Points, in no order, along strands that fork and pass close to each other.
Two points are linked if the straight distance between their rows is under 55.9. Some points are linked to none.
zeso: [ -1 -24   8 -24  10  -1   8  16   0  -8 -10  -5 -13   9 -21   1 -16  19
  -9 -15  -6]
Bak: [ 21  21  -2  28 -43  11  17  -5 -20  16 -14   3   9 -16 -21   0  -2  41
  -7   4   9]
Dazil: [-28 -20  12 -30   6 -11 -25  -4   9 -14  -1   8  11  12   5  10   2 -19
 -20 -23  -3]
Dulat: [ 17 -16  15   0 -28   2  21  -6 -21  -4  -6 -16   7 -12  -9   3 -10  42
  -3 -17 -11]
luzab: [  5  10 -10   9  24  22   9  -3  22 -10  -4   0 -24 -17 -11 -29 -13  16
  12  30  13]
doz: [-28 -28  -7 -13  -2  12  -5 -23  27  17  -9   7  -1  -6  12  18 -14 -35
  20   5  -3]
Fegog: [ -8  -4  12  -9  -1  -9 -14 -19  -1  14  21 -13  30 -16  20   0  14  -8
 -11  12  13]
vufug: [-11 -14 -13  17  18  -4  -6  21 -16  11 -12  -7 -35  23  -2  19 -10 -26
  17 -24  -4]
pipan: [-21  -9  -4   2  22   0  -8 -21  15  16 -31   2 -18  -2 -12 -14 -17  -5
  11  -2  -3]
kizuz: [ 26   5  -3  -7 -11   5  27 -15  12 -28  23  10 -11  13 -18 -15   0  17
  -9  11  -1]
Godaz: [  1  28 -16  37 -19 -16  -8  12 -21  27 -18  14 -22  18  -8  19   8 -20
  11 -20   5]
rulag: [-21 -16   0  -5  22  -2 -18 -33  19  18 -19  -3 -13  12 -13 -10   3 -13
  -7  -6   5]
bes: [  1  28   2  31   0 -11 -10  -5   5 -15 -14   5 -46  -5   6 -21   0  -7
  20   2  10]
danu: [ -4   2  17  -2   4   3  -3  -6   1  14 -19 -11  29 -43   4 -17   0  23
   6   9   9]
tikob: [ 23  -8   5  -4 -25  20  25   0  -8  -7   0  -8  15  -7 -22  -5 -11  49
 -16  -3  -1]
Litam: [-12  33   9  47  11 -14 -32  17 -23   2 -22  -3  -5 -17  17 -11  11  -4
  11   1  18]
fitad: [ -4  26 -25   5  11   0  -6  12  20  -3  19  20 -17  19  -6  -2   5 -39
  -1   6 -12]
tezek: [ 12   5 -19  -2 -11   9  29  21  -4 -14   2  21 -11  15 -30   3 -10  14
  -6 -10 -10]
guti: [-22 -26   5 -37   3  -9 -16  13   4   3 -12  -5   9  25  -2  20  -2 -14
  -9 -18  -1]
fiv: [ -6  -7 -11  -9  13  12   8  16  17  21   3  -7   1  -5   3  13  -8 -16
   6  38   6]
kebim: [ 22  15   5  33 -29   8   8  -4 -16  -2   7  -4  18 -29  26 -17  20  18
   4  14   0]
dira: [ 21  26   2  22 -40   2  12  -5 -17   2   2  10  23 -20   3 -10  14  28
  -5   4  -9]
Luf: [ -3  20 -17  38  -4  19  13  25 -16  27 -17   9   0 -15  -7  13 -16   8
  13  16   8]
ner: [ 18  24 -12  10 -16  -5  11  14   3 -20   7  23 -26  20 -14  -5   6  -6
   2 -10  -5]
gur: [  2  -9 -13  -7   8  14   6  32 -12  15   5   4  10  10  11  19  -1 -13
   0  29  -5]
Segi: [ -8 -18 -22   2  -3   3  12  15  -7  14   0  -6 -32  28  -5  31 -14 -16
  13  -7 -16]
Zilob: [  0 -12  14  10   0 -18 -21 -36 -15 -10  15 -20 -28  16   6  -4  14   1
 -14 -12  14]
mego: [-14  -2   4  -2  16 -18 -19 -19   4  15 -23  -9 -15  29 -27  -8   8   1
 -22 -22  10]
rel: [-12 -22  17 -16   2  -9  -9 -34   4  -3  24 -17  13  -7  18   1  12   2
 -17   2  12]
mut: [ 14  11  -2  11   8   5   2  25 -24  13  15  -7  19   7  16  10  11   0
 -11  30   9]
Zaz: [  4  -6 -32  12 -10  15  30  25  -6  -2   0  11 -33  18 -26  28 -15  -4
   4  -9 -16]
gogod: [  3  20  -4   8  10  14   3   2  13  17  18   0  24 -21  18 -16  15  -8
  -2  49  13]
kezo: [ 19  15 -14  -1 -23  -2  20 -13  -9  27  -1   8  -2  17 -41  20   4  27
 -18 -12   4]
midon: [ -7 -10  21  -8  17  -5  -7   4   4 -12  -6 -15  33 -35  15 -22   4  15
  -3  11   4]
bem: [ 16  32 -14   9 -11 -14   0   1   5 -16  23  24 -13  18  -8  -5  17 -22
  -6  -1  -5]
vapun: [  6   8 -10  -5  -1 -11  -1 -22   0  13 -10  -3 -10  19 -40   0   2  14
 -22 -17   1]
somod: [ -1 -31   6  19 -16   3   2 -35  -2  12   5  -3  -2  -9  25  18 -17 -10
  29  -8   2]
Mezoz: [ -3  11  -8  25   4  12   1  -1  -6  20 -30  -1 -12 -15  -6   8 -18   8
  26   7   5]
nivol: [  6  19   9   2  20  -9 -13  -7   9 -42  10   7 -16  -6   5 -34   8  -5
   3  -5   8]
regu: [-18 -33  11 -34  13  -4  -3  11  -9  10 -29 -19  -4  22 -15  12  -7   9
  -7 -25  -2]
sotim: [ 16  -7  18   0  -1 -19 -17 -11 -12 -21  25 -21 -23  19   4 -10  18  11
 -19  -7   9]
gori: [ 14  13  -7  10  13   8  13   1   5 -11   1  -6 -39   8 -15 -16  -8  10
   6  23  11]
zun: [ 11 -24   1 -19  -5  -7  16  -8   8 -34  22   6  -6   3   9  -1  -9 -10
  17 -10 -23]
Zerum: [-16 -25  -4   3  -4   3   1 -28  14   7   1   9 -10  -7  20  14 -14 -27
  30  -7 -11]
sibo: [ -6  -7  -8  -9  10 -15 -10  23  -5 -32  10  13  -6  22   9  13  -3 -29
  -6 -22 -19]
lapin: [-10  19  -4  16   9  -6 -12  12   5  -5  -9  11   2 -10  12  -9  -1 -19
  18   1   1]
buzi: [ -2   0  11  17  -6   6  -5   5 -19  24 -21 -20  33 -39   9   0  -4  34
   8   5   2]
vubeg: [-24 -13  16 -38  23   7 -11   3  24 -18  -1  -3  12 -15   9 -13  -1 -10
   6   1  -1]
geta: [ -9   5 -11  19   9   8   1 -10   9  22 -37   3 -25 -11 -16 -11 -23   9
  26  -7  -2]
vir: [-17 -19   5 -27   8 -16 -16  -1  16 -32  21  14  -1  14  12   9   5 -29
 -16 -21  -7]
Lanaz: [-15 -16   9  35 -15  -9 -12 -34 -14  16   0  -9 -17 -16  27  10  -6  -7
  27  -5   7]
voze: [ 10  12   8  26  -5   9   5   3  -4 -13  10   3  14 -41  40 -20  11   4
  25  17  -1]
Siz: [  7 -17  -6 -21 -22   7  22  11 -14  18   8  -7  14  25 -11  29   1  13
 -18  -3  -9]
vozud: [  7 -14  19   1 -14  -6   5 -11 -14  -3  -4 -13  -2  -5   3   0  -4  23
   4 -10  -9]
kebal: [ 20   9   1 -18 -18  12  31  -2  -2  -8  -1  14  23  -5 -29  -6  -2  38
 -22 -14  -5]
lide: [ -2   1   0  10 -17   1   2  11 -21  34 -19 -16  33 -19   2  16  -7  27
   3  -2   0]
pepi: [  7  25  -8  31 -16   1   5  14 -20  35 -14  -7  21  -7  -4  20   4   7
   4  10   7]
num: [ -1   9 -15 -22  35  11   1  27  13  -1  -8   2 -12   8 -28 -17  -4   8
 -16   6   1]
Gage: [ -2  -4   4  37   0  -7 -22  -9 -22  24 -11 -19 -10  -7  27  11   3  -9
  24   3  13]
keruf: [ 20   5  -8   2 -32   4  27   4 -21  23  12  -2  16  25 -22  24  10  23
 -25   0  -1]
bemup: [  6 -21  18 -19   3   2  13  -9  15 -40  29  -3  -3  -3  20 -14  -9  -5
  10  -8  -6]
Sidif: [-10  17   3  31   8  -8 -24   9 -15   9 -13  -2   9 -13  21  -4  -1 -14
  11   2   7]
Gef: [ 21  21  -4 -14 -20   5  23 -16  13 -20  12  21  13   6 -21 -16   8  16
 -15  -2 -11]
pas: [ -2  -7 -19 -17  -8   2   9  20  12 -14  10  20   2  18   2  18  -2 -28
   6 -19 -27]
nug: [ -3  18   9 -36  10  -7 -19  11  18  -3   1   5  34   0  -9 -16  21  -7
 -25   5   8]
sizu: [-10 -10  -1  25  11 -11 -18   1 -18  21 -18 -19 -22  18  11  14   3 -12
  10 -10  11]
Teda: [-28 -15   0 -22  18   6 -11  -9  37  -3  -2  16   7 -14   8  -3  -3 -31
  15  -1  -1]
madal: [ 12   9  12  -4  -4 -15 -13 -11  -3 -31  18   0  -1   0   1 -15  16  -4
 -12 -21   3]
Ras: [ 11 -10  -9 -16 -20   4  20   0  10 -23  16  23   0  18   3  14  -9 -19
  16  -8 -33]
nula: [-12 -26  15   0   2  -7 -16 -43   1 -22  25 -12 -10   7  17   4   3 -14
 -12 -12  12]
leg: [ -9  19  -2 -10  32  -4 -22   9  22 -32  -2  17  -5   1   3 -24   7 -22
  -7 -15   0]
zir: [  7  28  -1  22  10   8  -5   3   5   2  12   2  25 -33  26 -27   9   1
  10  33  10]
Zive: [  3  -8  13 -41  -8   0   1  12   5 -12  19   1  31  10   5  16  15  -7
 -25   0 -11]
moz: [ -3  -8   1 -23  20   7   5   2  12  -5 -19  -7  -7   3 -22 -15 -16  25
  -6  -1   3]
vobu: [ 30   7   1   2  -4   2  17 -10   9 -29  20   0 -44  12 -17 -22   1  21
  -5  14   7]
daror: [ -2  -9   3   0  -6  -7  -2   3 -18  18 -10 -11  16  -4   7  23  -8   7
   7 -11  -7]
tese: [  6 -22   5 -46  -8   5  18  10  -3   4  24  -1  22  21  -1  25   7   0
 -26   6  -8]
Kop: [-11  -2  23 -36  25   6 -11  22   9 -18 -13  -5  21 -25  -2 -18   3  13
  -7   9   0]
nedat: [ -6  17  -3  -8  17  -3 -11  17  14 -11 -10  18   9  -2   1 -15  -7 -19
   3  -9  -6]
kino: [-12   5  -9  -7  17  15  -5   3  19  32   7  -8  17  -7  13   5   1 -22
   6  51  14]
maf: [  2  -1   6   6   4  -8 -12   5 -10  16  19 -12  27  -4  32   6  16 -14
 -14  23  11]

A fork is a point with three links. Follow the links from the first point to the second and name the forks in between, in order.
kezo, kizuz | lide
midon, Segi | Gage
Kop, nivol | Gage Sidif
pepi, vufug | lide Gage
nedat, buzi | Sidif Gage
Litam, nula | Sidif
daror, Litam | lide Gage Sidif
tezek, pepi | Gage lide

Follow the links from the first point to the second, and from the first to the third. Name the last point that the two ways share.
rulag, Zerum, Gef | lide
Zilob, vubeg, bem | Gage
madal, danu, tezek | Gage
Sidif, vozud, Luf | lide

A fork is a point with three links, a tip a point with one. Leave the first point through the second and follow the links. Name the first fork or tip that comes.
somod, Zerum | lide
sotim, madal | Sidif
pepi, Luf | Zive
vir, sibo | bemup
vozud, Dulat | luzab
Segi, Zaz | fitad
fitad, bem | Gage

Name the points in between on the shortest way along the links from the first point to the second, in order.
danu, leg | midon Kop vubeg Teda doz Zerum somod Lanaz Gage Sidif lapin nedat
mut, sizu | maf Fegog rel nula Zilob sotim madal nivol leg nedat lapin Sidif Gage
Zive, vapun | tese Siz keruf kezo
Ras, moz | pas sibo vir Dazil guti regu zeso
